A landscape with many valleys, sampled at points; each row gives a point and its height.
A ball rolls from a point to whichever of its 2 nearest points has the largest drop for the distance, and stops where none of them is lower. Distance is the straight distance between rows; heights are no part of it.
toleb: [ 26  -6  34  15 -15 -41 -27   3 -83 -22 -22  31  -8 -34 -44  -9  13  55
 -15 -30 -28  -5   6   7  25  51  54  -7 -67 -12  38  40 -31  14 -16 -42]  h=23.0
raz: [-10   1  15   9 -43  17 -14  -8  69 -37  27 -24 -22 -23  15  27 -40   6
  27  25 -23 -24  -8  -4  -2 -24 -17  17  21  40  -6 -24  15 -36  14  39]  h=44.8
bep: [  8  19 -24  -4  54  37 -27   6  10  40 -11  13   3  56  37  26  54 -33
  10  16  13  36   9 -55 -33 -31   3 -27  -7  -4 -19  11  10  -7  -2  12]  h=80.1
Disat: [-40 -58  30  14 -26 -37   2 -44  -8 -20   6  39 -40 -13  56  11 -31   9
  16  27 -25 -47 -26  -4  20 -37  48  34 -46  -5  -6   4 -50  -9 -10  15]  h=55.6
lavo: [-30  -1  41 -18   0 -41 -14   4 -52  19 -32  19  25 -50 -29  -3 -24 -10
 -23 -46   6 -29  -6  45 -31   3  11   4 -19   2 -30  18 -47  19 -33 -63]  h=61.5
davem: [ -4  14 -10 -26  45 -26 -10   6 -43  24 -25   3  44  -5  -3 -31  12 -28
 -15   7  14 -28  14  22  -1 -32 -35  21  55  27 -47  20 -11   2   3 -68]  h=32.3
Duk: [ 55  32 -29   9  -1  -3  18  14 -44   0 -25  -6 -27 -45 -25 -41  -1  11
 -37  19  -1 -28 -31  43   9   1  23   9  32  26  -3  18  48 -33  63 -14]  h=49.3
luro: [  8  -3 -32  -6  -4  44  19   4  38  10   7 -19 -26  47  11  21  43  -7
  17  22  -2  64 -13 -24 -36  15  10 -16  14 -51   5 -36  22   6 -19  56]  h=75.0
Mit: [ -8   1 -36 -14  16  36  -5  11  33  22 -18   0 -13  39  24  11  43 -32
  24  19   7  50  -4 -34 -37 -18  -6 -14  23 -25 -13 -34  15   8 -11  37]  h=77.7
Ledo: [ 31  40 -52  17  -8  34 -16  11  50  18 -27 -10 -38 -52 -34 -16 -22 -11
  -4  30 -15  -2 -46 -17 -52   3   5   9  45  43  -8 -38  22 -25  26   8]  h=61.8
vub: [ 12 -18 -18  44 -27 -19 -16 -27   6 -40  31  16 -42 -44  10   2 -34  37
   5  37 -31 -33 -10   1  34 -21  12  48 -32  33  13 -13  12 -39  18   1]  h=60.7
tor: [ 44  33 -29  10   3  -9  -2  18 -10  19 -20 -17 -12 -47 -44 -37 -19  -1
 -16  20  -9 -20 -14  33 -24  -7  -3   9  56  54 -16  18  34 -40  44 -38]  h=45.1
nelub: [ 29 -18  15  24  -6  17 -16 -37 -31 -20  -2  46 -25  36  33  14  17  47
 -14  16 -10 -11   6 -49  61  12  53  -8 -87 -17  54  29  -2  -6  -1  39]  h=17.0
nosi: [ 13  -3   8  21  36 -13   6 -33 -38   8  38  19  12  32  15 -30  25  39
  -9   9   0  -8  50 -29  60  -8   5  13 -55  12  23  59  -8  -7  14  10]  h=16.7
nesam: [ 43   8 -14  27 -34 -14 -24 -18  -2 -32  29 -20 -32 -71 -44 -19 -57  44
 -11   3 -21  -9  -9  22  22   5 -23  10  -7  29  16  -7  25 -23  41 -33]  h=58.0
Dapa: [-25  -3  39   4 -17 -23  58 -30  15 -13  48  -4 -18  42  74 -20 -14  24
  26   6  -4 -49  23  -4  64 -39  33  17  10  -4  17   5  -5   1 -19  29]  h=26.3
bemu: [ -7   4 -28 -13  15 -17   1 -12 -14  13 -17  25 -22  10  60 -29   6 -13
  -1  51   2 -48  -5  -2   2 -62  -5  46  30  35 -34 -16 -12  -6  -4   2]  h=36.4
lus: [ -7 -35  22  24  -4 -61 -19 -20 -31 -24  46  -9   7 -59 -34  -6 -26  29
  -3  -8 -20  -9  19   5  22   0 -14  21 -32  13  -9  23 -29  -6  15 -63]  h=39.4
Pul: [  1   2   4  -8 -18  -6  84  -2   2 -13  12  20  31  28  44 -27  22  11
  11  -8  30   0   3  17  61  25  -6   0   5 -47  43   3  15  52 -30  52]  h=37.9
Ludu: [ -1  26 -25   3  40  30 -23  28  14  30  15 -14  26  63 -19   5  73 -24
  25 -36  11  62  35 -26 -38   9 -20 -43  48 -16 -21  29  15 -10   8 -33]  h=72.5
borof: [ 42   2 -15   4  -9 -25  38   7 -42 -21  -7   3 -22 -61 -11 -50 -23  27
 -42  35   3 -47 -39  55  43  -5  20  35  13  14   4   8  27 -19  57  -8]  h=52.8
Nit: [ 11  -2 -15  -3  11   4  59   0   6  -1  20 -10  36  39  14 -22  49  -2
   2 -13  14  35  25  12  51  27 -28  -6  13 -37  38  14  34  47 -13  25]  h=40.6
Rigu: [ 33   8   1  19  29 -15  36 -13 -48   0  18  20  27   3  -6 -35  13  34
 -21 -11  14 -11  27  11  74  14   0  -1 -35  -8  33  39   3  14   2  -6]  h=13.4
gelu: [ 16   4  33   0 -17  -7 -14  -7  -5 -35  50 -34  27  -9 -39  19 -26  17
  -8 -54 -14  21  42   3  24  20 -46 -36 -32   1  29  30  11   1  26 -23]  h=44.1
fop: [ 14   7 -10  28  34 -19  22 -21 -31   5  35   5  20  17  13 -52  19  29
  -6  36   1 -26  53  -8  58 -18  -9  42  -7  35 -12  43   2 -20  33  -7]  h=20.4
Nav: [ 24  25 -30  23  31 -16  21  -5 -11  14  41 -14  24  19   3 -58  21  16
   6  25  10 -20  46  -1  34 -12 -29  39  33  49 -14  36  31 -34  53 -17]  h=24.3
rig: [ 42  20 -15   6  -4 -10  54  17 -49 -18 -33  18  -5 -46 -19 -41 -12  30
 -45  16  22 -26 -48  65  47  21  27  -3   8  -6  17  -1  23  15  33   2]  h=55.8
Foped: [-11   4   3  -7  16  11   4   7  15   2  11 -35  36  25 -21   4  23 -23
   8 -31   6  38  38  -8  -3   7 -39 -28  31 -19   0  23  18  10  -4  -7]  h=66.1
baki: [ 21   8 -18  11  17 -34  -1  17 -22  18  14  -8  17 -42 -31 -36 -14  -4
 -14  25   1 -31  -2  24 -16 -13 -29  29  53  61 -43  31   8 -27  41 -52]  h=40.8
Dor: [ -6  17 -12 -20  28 -32 -32  20 -31  46 -22  10  36 -26 -18 -11   5 -34
 -11   9   9 -34   6   8 -44 -22 -28  16  63  58 -50  13 -29 -12   5 -82]  h=27.5
veren: [ 29  20  -2  13 -26   5 -42  -1  26 -14  23 -26 -14 -69 -55  17 -58  20
  -5 -20 -20  -1   8   2 -17  16 -17  -2 -10  43   6 -17   9 -31  16 -41]  h=55.7
rige: [ 16  -3   6   3  -6  41 -32   5  42 -26  32 -36   9  30 -16  55 -11  -6
  14 -13  -6  28   7 -41 -13   1 -23 -28 -25  13   9   4  14 -33  32  30]  h=28.8
Renum: [-22 -18  14 -34  27  24 -49  11  -3  30 -42   6  15  41  25  43  -8 -47
  -7  -1   5   2 -16 -34 -45 -30  -3 -22 -32 -15 -31  -7 -25  -5 -12  13]  h=18.3
zat: [-11  44 -36 -43  37  -7 -31  31 -30  54 -50  16  14 -15  -9 -18  20 -39
 -17  -7   8 -20 -23  17 -63 -19 -15   1  59  29 -44 -14  -4  -5   6 -70]  h=21.0
Bemig: [-31 -27  28 -21 -18  28 -31  12  71 -25  21 -45  13  19   6  57 -30 -25
  23   6  10  -5  -3 -21 -20 -14 -40  -1  29  23 -32 -28  -4 -22  18  38]  h=37.0
raza: [-24 -30  34 -18  11  21 -19 -11 -22  13 -29   9  20  40  17  42 -16 -36
 -15 -28  14  16 -17 -14 -21  -6  -1 -32 -58 -44  -7  10 -20  11 -13  21]  h=12.9
mevo: [ 26  15 -39  11 -11  40  35  20  19  17 -23  23 -35   8   5   6  21  10
 -12   6  -3  69 -31   9   4  42  28 -24 -11 -61  36 -30  41  36 -20  28]  h=40.7
dono: [ -1  20   4 -11  20  18 -52  29 -55  54 -59  42 -15  -4 -28  37   6 -16
 -19 -37  -8   5 -17  -4 -64   5  48 -23 -43  -8 -11  10 -21   6 -47 -32]  h=67.4
Turot: [-24 -29  28  14 -24 -14   0 -39   3 -36  12   9  -9 -31  27  19 -57   4
   2   3  -6 -18 -13  20  16  -9  -1   9 -57  -1   4 -10 -13  -1   5  20]  h=17.9
kadi: [-39 -18 -22 -43  13  28 -29  16  41  32 -16 -29   2  35  -7   7  37 -48
   3   6  17  52 -13  -1 -64   8 -19  -9  53 -50 -21 -62  -1  17 -28   0]  h=35.0
sode: [ 39  31  -3  12  18  -8  20  18 -62  14 -39  26   3 -21 -22 -14  14  16
 -27 -26  18  -2  -3  19  12  14  30  -5 -21   6   7  23   1  12 -10 -36]  h=52.9
Lebe: [ 20  16  21  -3  15 -27  41  10 -63   5  -7  23  37 -21 -32 -29   7  14
 -25 -35   8 -16   5  57  36  16   8  -4  -8   0   5  45 -22  21  -7 -55]  h=55.5
Gumi: [ 24 -16  10  29  19   5   8 -21 -49 -10 -20  54  -3  22  27 -13  15  28
 -38  13  15 -13   4 -18  59  13  49  -7 -66 -24  40  36 -16  19 -20  17]  h=13.8
vuba: [  5 -38  -1  22  -9 -58 -53   5 -43  14  11   8 -13 -55 -34  -1  -2  28
  -3  20 -55  -8 -11 -32   7  -3  39  29 -29  36 -11  20 -36 -20   0 -56]  h=32.9
meb: [ 36  19  11  13   0   7 -76  14  23  -3  37 -17  -4 -34 -45  49 -22   2
  -1 -19 -14   9  16 -33 -28  14   1 -17 -15  42  -5  10  -1 -56  24 -40]  h=52.6
Leve: [ 25  14 -15  26 -18   2  38  -8 -15 -20 -31  38 -39 -12  43 -11 -17  27
 -15  25   1 -34 -42  30  49  -8  40  20 -20   1  18 -14  16  13 -16  40]  h=60.4
lum: [ 18  18  34  -7  -3  12 -33  11   2 -18  50 -26  28   6 -58  45 -12   5
  15 -76 -14  24  38   3 -22  15 -42 -34   1  11  18  48  11 -28  21 -35]  h=46.6
tam: [ 12  18   0  15 -49  16  46 -18  28 -36  11 -10 -54  17  52   0  -8  32
  20   1 -20 -21 -14   5  40 -10  36  -6   3 -11  52 -30  42   8 -24  72]  h=64.6
fis: [ 15   7 -35   1 -35  31  34 -36  62 -19  40 -27 -46   6 -18   5  27  13
  34  18 -10  33  -1 -16 -28  26   7  -2  42 -26  31 -48  47  -4  -5  71]  h=69.7
Bezab: [ -8   9 -22  10   3  -7  14 -14  47  -3  34 -40   2  -2   8 -35   7   4
  34  41  -1 -11  34  -5   7 -19 -44  28  69  53 -21 -13  22 -23  26  12]  h=33.2
luvag: [ -6   4 -12   3 -36  27  -3  -7  92 -31  36 -61 -10 -19 -28  16  -5 -11
  46  23  -8  -1   6 -27 -30  13 -30   4  65  35   6 -48   7 -24  17  41]  h=69.0
Sul: [ 16 -33  34  11  -1 -45 -52   8 -70   6 -29  18 -17 -12 -28   1  31  43
 -12  -4 -50   4   0 -40  29  36  82  -2 -82  -2  37  51 -56   7 -17 -32]  h=26.0
diba: [ 10  13   8  33 -36  10  23 -30   2 -41   1  19 -56  12  52   1 -23  36
   2  19 -18 -37 -17   8  48 -21  35  15 -28   1  36 -17  27   4  -9  54]  h=62.6
tevek: [-26 -16   1 -34  51 -41  19 -26 -51  17 -19  27  26  21  46 -49  18 -14
 -12  46  21 -47   9   1  23 -52 -27  39  16   7 -33  21 -60  12 -10 -31]  h=44.4
ren: [ -1 -14  13  -3  47 -43  44 -21 -59  17  -5  36  30  17  37 -61  33   5
 -22  33  20 -39  20  10  44 -31  -2  42  -6   2 -16  40 -56  13   4 -25]  h=46.8
pepas: [-25 -39  53   2 -20 -14  14 -32  -8 -34  -1  10   0  13  45  21 -38   8
  -1  -6  -1 -21  -4   7  31 -15  -5   0 -42 -22   9  19 -18   8  -8  34]  h=20.8
sivor: [-14   9 -17   2  29   5 -13   2  30   6  27 -16   7  34  47 -16  41 -17
  30  39   7 -22  40 -49 -10 -49 -18  25  38  44 -26   1   5 -29  18  17]  h=52.1
rako: [-20  -1  18   4   8 -31  60 -24 -25  -7  32  32  -2  27  71 -42  -3  19
  10  28   9 -54  25   6  67 -49  14  35   6  11   6  28 -23   4  -8  17]  h=29.2
kado: [-40 -53  41   7  -1 -46  18 -51 -26 -12  24  43 -24  19  60 -21 -11  24
   9  40  -7 -42   4 -19  45 -34  43  39 -35  -6   6  36 -61   4  -9   3]  h=53.1
ber: [ -7 -12  40   1   4   2  -3 -11 -30  -2 -24  15   8  -5  -2  33 -28  -4
 -29 -33   2   9  -3   6   6   8   5 -24 -68 -29   9  14 -14  19 -19   6]  h=16.9
nole: [-16 -19 -12 -22 -10  50 -21   9  82 -11  25 -56   7  47 -16  50  32 -29
  41  13  16  30  -9 -47 -48  13 -19 -15  50 -11 -19 -44  10 -24  12  54]  h=75.4
seze: [  4   8 -22  -2  -4  21  42  25  -1  27 -30  30  -6   8   0  -2  18  -7
 -17 -14  12  66 -33  27   2  40  22 -23 -13 -82  30 -29  19  63 -41   8]  h=38.3
Zisu: [ 10   4  -4   4  19 -21   1   0 -19   4   2  -7  21 -18 -13 -21  -6  -4
  -9  11  -3 -22  17  11   2 -23 -30  25  20  41 -29  30 -10  -2   8 -35]  h=36.7
peg: [ 13  16 -26  15  13 -16  25   1  10  -4  29 -21   5 -15  -3 -62   1   4
  12  41   1 -26  19  13  26 -24 -37  44  56  56 -21  10  37 -29  50  -3]  h=28.7
lezu: [ 15  29  -6  -4 -16  37   3  31   6  17 -12   7 -27   4 -53  30   6   1
   6 -65 -14  70  -7  16 -33  43  11 -50  -7 -42  29   1  36  11 -16 -19]  h=48.8
deku: [-33 -23   9  10 -12 -16 -16 -17  44 -34  41 -19 -13 -26  29  19 -46  -9
  22  33 -14 -29   7 -10   6 -38 -27  33  16  36 -26 -13  -5 -26  10   3]  h=41.3
Tir: [ 18  40 -11  -7  18   5  24  22 -28  15   0  -2  25  12 -51 -14  38  -3
  -2 -55   7  31  24  39  13  23 -15 -20  32 -11   7  38  20  20 -15 -30]  h=46.3
Buda: [-31 -25  26  -4 -19  13  27   7   3  -9 -50   6   6 -21  -3   6 -45 -16
 -13 -37  16  18 -25  41  -5  29   1 -26 -38 -53  19 -32   2  55 -21  30]  h=31.4
latob: [-19 -19   0 -15  13   7  21 -10  31  -2  19 -39  31  44   6   3  38 -12
  23   0  12  30  37 -14   5   0 -42 -10  46 -13  -8   2  20   7  -8  35]  h=63.6
Sokop: [  7  19 -17  11  36  48 -40  16  71   1  37 -24   9  40  30  32  40 -28
  37  23  12   8  22 -70 -30 -23 -16  -4  21  37 -28   7  11 -53  44  35]  h=82.7
Pev: [-16  25   6 -15  20  20 -28  35  12  21   7 -16  32  27 -51  29  36 -27
  14 -55   5  43  31  -1 -49  15 -25 -41  49 -10 -19  23   2  -7 -10 -34]  h=69.2
Lipiz: [-16   7 -16 -37  17 -26  31  -3 -45   9 -39  12  15   4  49 -49  16 -15
 -14  40  25 -47 -20  31  22 -47 -24  34  51  14 -36  -7 -15  22   4  -9]  h=40.9
Vem: [-12 -23  52   6 -31 -23  28 -41  -6 -29  34  14 -16  39  69   1 -36  29
   1  -6   2 -47   8  -2  61 -23  29   4 -36 -24  28  21  -7   3 -16  41]  h=23.5
nekep: [ 38   9 -43   9 -28  30  26   9  36   7  15  -8 -29   6 -38   6  35  19
  -3  -1  -6  87 -19  19  -8  73  15 -38  -5 -71  51 -29  45  34 -14  14]  h=43.6
tik: [ -7  43 -57 -44  21  25 -21  39  -6  59 -60  13   0 -11 -17 -10  12 -47
 -12  -5   9   0 -37  11 -82  -8  -5  -1  62  12 -31 -51  11   3   5 -48]  h=27.2
tos: [-13  21 -37 -27  19  21  -7  33  33  35 -43 -17   1   1 -23   1  15 -41
   6  13   9  28 -11  -2 -67   4 -13 -13  46  -2 -25 -65   9  18  -9 -17]  h=33.8
Bizi: [-26  -6   5  -8  31  14 -59  12  49   8  28 -23  23  22  45  31  10 -31
  25  37  10 -31  18 -53 -25 -42 -35  23  43  58 -41 -10 -19 -48  19   9]  h=47.1
zogin: [-17 -10  20   3 -13 -12  -1 -19  45 -36  51 -42  17  -5   3  -3 -29  -1
  22  18  -2  -7  42  -1  16 -19 -59  17  30  31  -3   2  14 -18  20  13]  h=37.6
kege: [-31  -8   2 -22  19  26 -51  31  60   1  -1 -43  25  10  17  34  -6 -47
  19  20  22  -4   3 -36 -51  -9 -38  -1  50  23 -39 -29 -17 -26  14   5]  h=42.0
besup: [ 16  17  30 -15  -5  23 -68  30  21 -12  47 -29  12   0 -60  73 -20  -1
  13 -57  -4  18  27 -26 -39  20 -14 -35  -7  29  -4  22   3 -58  29 -31]  h=49.6
Falol: [-11 -47  13  27  -9 -54 -18 -21 -36  -9   7  15 -10 -57  -7   6 -28  25
  -9  15 -23 -22  -5   4  17  -6  21  17 -59   9 -21  16 -43  -9   0 -40]  h=36.6
vemom: [-48  -2   3 -51 -10  25 -20  43  36  35 -12 -18  -5  27 -68  20  15 -41
   8 -53   9  50   4  31 -89  43  -9 -39  40 -48 -18 -46   5  17 -24 -48]  h=54.8
tubo: [-39 -13  -2 -53  24  27 -51  17  20  33 -43 -16  28  43  22  40   7 -63
  -1  -5  18  20 -12 -34 -63 -23 -31 -14  12 -17 -34 -38 -19  -3 -18   0]  h=23.8
sabe: [ 22  19 -28   7  21   6  53  15 -12  20  13 -10  34  28 -27 -33  60   2
  -1 -23  13  45  26  24  32  18 -16 -19  27 -24  18  23  33  30  -2 -10]  h=43.5
Lapuf: [-24  18  12 -27  10 -11 -32  23 -56  43 -56  36  -6 -25 -38  12 -17 -18
 -21 -49   4 -18 -13  33 -64   3  22  -5 -12   8 -25   5 -27  18 -44 -59]  h=64.2
Nus: [ 43   4 -13  16  -9  48 -42 -16  29 -18  27  -8 -11  28  -7  38   2  13
   5  -8  -8  30  13 -42  22   2  -5 -29 -52  -1  26  18  30 -26  27  30]  h=25.0
migav: [ 31   0 -14  32 -13 -23   2 -25 -20 -25  22  14 -24 -46 -13 -29 -24  40
 -19  26 -11 -20   6   7  42  -5  -1  35 -16  26   4   8  21 -13  28 -18]  h=60.5
Zapu: [ 10  25 -37  13  -9  38 -38  19  61  14 -40  -2 -45 -44 -19  29 -45 -22
  -7  26  -6  -8 -36 -15 -53   0  15  10  -3  42 -11 -52  13 -30  -3  15]  h=57.8
kon: [ 23  13 -15   8 -12  -6  74   9 -27 -20 -46  31   1 -17  18 -35 -14  17
 -19  11  30 -23 -58  52  42  17  19   5  -9 -27  22 -15  16  46 -12  28]  h=58.1
Mudef: [-17   4  46   1 -17 -38  15  -6 -30  -9 -16  -1  36 -52 -30 -17 -48   7
 -18 -45   6 -16   8  68   8  17 -20  -7 -20  -5 -17  12 -29  38 -12 -53]  h=59.1
guler: [  1 -14  20  -5  -9  26 -49  10  56 -21  45 -41  27  28  -9  57 -27 -25
   9   1   3   9   8 -40 -12  -1 -37 -12  -4  35 -31   4  -8 -50  40  18]  h=32.8
Kega: [-42 -15  40 -10 -20  -2   4   7   3   5 -56   9   3 -33  -7  15 -65 -25
 -29 -35  21   0 -16  37 -36  16   6 -28 -59 -26 -15 -31  -9  38 -17   1]  h=28.6
lole: [-23 -77  45   8  14 -60  23 -38 -40  -5  11  37  11  15  30 -33   6  35
  -8  24  -1 -19   7 -28  49  -8  28  31 -65 -14  21  55 -86  11  -7   6]  h=51.2
momod: [-19 -23 -12 -23 -28  26  27 -20  49 -14  30 -30 -25  38   1  23  30  -4
  24   4   1  49  -9  -9 -45  22   2 -13  41 -49   7 -50  23   9 -24  76]  h=72.6
disa: [ -8  15 -27  -4 -23  55 -22  13  82  -1 -22 -19 -51 -13   3  34 -30 -20
  21  27  -7   4 -43 -29 -48 -15  13   1  14  19  -3 -63  22 -23  -4  65]  h=53.3
Feni: [ 11   2   5   3 -41  -9  78  13  -1 -25  -4  21  31  -6  15 -14  -9  18
  -6 -29  23  15 -24  44  56  57  -2 -13 -26 -63  52 -24  23  68 -24  40]  h=35.6
gud: [ 35  59 -17   4  26  18  16  29 -56  39 -20  28  -1   4 -36 -24  41   1
  -3 -40   6  17  -1  41  -7  14  16 -20  26  -4   7  41  25   0  -6 -39]  h=49.4
Rupu: [-17  19 -29 -15   1   6  23  -1  32   5   9 -22 -10  47  46 -32  44  -9
  44  40   6 -20  18 -33  -8 -36 -14  23  81  26 -12 -29  17   2 -12  44]  h=56.9
Zeda: [ 16  45 -34   5  65  31 -31  24   5  45  -1  -1  22  56  11  -5  78 -29
  24 -12   7  36  26 -57 -43  -8  -3 -29  26   3 -30  34  10 -13  13 -38]  h=76.1
Nezuz: [-15 -38  -7  38 -22 -43   0 -38 -18 -30  20  34 -52 -37  32  -4 -25  42
   5  41 -30 -40 -28  -4  45 -26  39  54 -34  16   0  -5 -18 -20  13   0]  h=58.3
dimul: [  0  -2  27   0 -27   5  49   0 -14 -18 -23  25  34 -17   5  -3 -30   1
 -15 -48  23  16 -28  46  39  49   4 -33 -43 -65  52 -10  -1  58 -16  15]  h=33.9
dodu: [-56 -30  42  -4 -16 -33 -20 -11  -6  -7 -21   8  19 -59   3  14 -74 -19
 -23 -17   2 -12 -13  32 -28   9  -6   5 -48  -1 -35 -18 -44  18 -15 -24]  h=24.9
Vep: [ 10  24 -28   7 -13  16  -6   9  73  -1   2 -46 -11 -34 -35 -13 -21 -13
  20  20 -10  -3  -8 -16 -40   5 -29   7  58  45 -11 -41  14 -12  19  11]  h=65.7
neter: [  8 -38   2  17   2 -57 -37  15 -64  17 -19  29 -17 -35 -21 -15  12  37
 -16  31 -45 -17 -14 -26  23   9  66  17 -46  14   2  35 -57   6 -10 -47]  h=29.3
dak: [-26   7   3 -17  -7  -9  30 -14  28 -13  38 -44  19  57  43 -18  30   3
  38  14   6  -9  48 -17  11 -19 -21  15  63  10  -7   0  20   2 -12  43]  h=60.6
Gug: [ 35  16 -30   5 -14  26  14  18  11   4  23 -20 -10  20 -45  20  32   9
   4 -36 -16  84   4   7  -8  49  -5 -47   0 -50  58  -2  40  20  -4   8]  h=45.9
gukes: [-25  12  -5 -26 -16  22   6  50  23  23 -13 -13 -21   2 -73  24  -2 -14
  -1 -61  -2  57  -4  39 -68  55  -5 -38  19 -40   9 -27  25  22 -28 -34]  h=51.8
fige: [ 34  -7   2  23 -12  23 -35 -26  -4 -31  12  14 -31  16  23  23 -13  20
  -5   9 -17  -3   2 -29  31 -12  22   1 -66   0  34   8  10 -32   9  40]  h=20.9
bon: [ 13   4 -25   2 -56  19  41 -27  47 -25  18 -23 -48   3  10   3   7  20
  22   1 -17   9 -20   4   5  23  17  -2  24 -23  44 -51  47  15 -21  86]  h=67.2
komir: [-18  -7   4   5   6 -16  15 -27 -19  -2   0  31 -17  23  61 -19  -8   3
   3  26  -2 -47   4   1  26 -40  13  19  -6  13  -3   6 -17  -3 -16  23]  h=32.2
dile: [  1   7  40  -5  -6 -38  38   6 -59 -19 -24  37  44 -38 -23 -29 -22  10
 -32 -48  23 -29  -6  69  38  28  11  -7 -29 -25  10  26 -35  47 -17 -53]  h=57.3
zivi: [-57 -39  48   0 -25 -35   6 -26   9 -35  -8   3  20 -56  24  14 -78  -8
  -3  -4   7 -22  -7  47  -3 -12 -23  20 -32   0 -23 -15 -22  17   6  -5]  h=21.7
ruvi: [-53  -7 -29 -54  32  31 -48  35  26  40 -35 -25  28  40  -3  16  37 -63
   7 -18  16  39  -7 -24 -77  -2 -34 -24  53 -31 -32 -52 -13   1  -9 -31]  h=29.8
til: [-17   0 -14 -16  20  30 -24   8  56  -3  22 -35  19  63  32  38  46 -32
  42  17  14  23  17 -60 -23 -17 -23 -17  35   3 -25  -7   9 -30  17  55]  h=79.3
kilen: [  4   8 -13  -1  17  33 -44  18 -28  45 -72  38 -31   0  -1  31 -10 -21
 -26  -5   4  12 -37 -24 -52  -6  46 -21 -53 -22  -9 -13  -5   1 -28  -9]  h=70.2
Sus: [ -9 -11  11  -6 -10  17  47  21  -7  14 -29  33  28  15   6   5   2 -16
 -25 -47  20  44 -36  39  26  58  15 -42 -36 -97  37  -9  12  74 -41   5]  h=36.0
Kibo: [ 41   0  -9  24  22 -44 -36  22 -80  31 -30  30 -17 -18 -30 -23  48  37
 -16  25 -32 -15  -6 -23  -4   2  64  22 -26  35  -5  49 -23 -23   0 -47]  h=33.4
lebar: [ 31   5   4  19  14   6  35  -5 -26  -3 -16  27   4  14  17 -20   8  17
 -18  -3  10   8  -1   8  52   8  11  -4 -31 -21  30  15  17  24 -12  20]  h=10.3
kulu: [  7  -6  26  23 -12 -19 -28 -18 -10 -24  31 -18  19 -33 -24  20 -34  18
  -3 -16 -17   0  28   1  16   2 -24  -4 -40  10   2  22 -15  -9  15 -33]  h=41.9
dol: [-16   7   2  -4 -60  32  14 -14  68 -34  10 -30 -43  -3  13  27 -28  -1
  24   7 -25 -10 -19 -11 -24 -13   4   4  24  18  13 -57  24 -16  -3  69]  h=48.5
vame: [ -7 -33  21   2  27 -33  27 -20 -56   9 -16  47  17  12  34 -38  24  14
 -24  27  11 -33   3  -4  41 -20  31  26 -47 -14   6  45 -68  19 -27 -10]  h=49.1
lazul: [  4 -25  48   8 -17 -23 -20 -11 -56  -7 -22  20   5 -36 -19  11 -28  24
 -30 -32 -10 -11  -5   8   3  25  36 -13 -74 -16  18  20 -46  15 -26 -27]  h=20.0
Roke: [-37 -23  -3 -18 -23  17  -9  -6  71 -23  20 -65   8  14 -12  20  13 -23
  42  19  13  16  11 -18 -39  17 -37  -6  73 -10 -17 -58   4 -11   2  57]  h=72.3

Where does a ball stop that starts at each point below?
dak -> lebar
lole -> Turot
Mudef -> dimul
lezu -> dimul
Zapu -> lebar
Sokop -> lebar
fis -> zat
borof -> zat

Call two points neighbours if one is among the 2 nearest of the other. Go from one point of each pair to the other, from neighbour to neighbour, staying as low as possible. Name the highest point that can't be avoided.
Turot / zat -> vemom
raza / lebar -> bep
zat / neter -> kadi
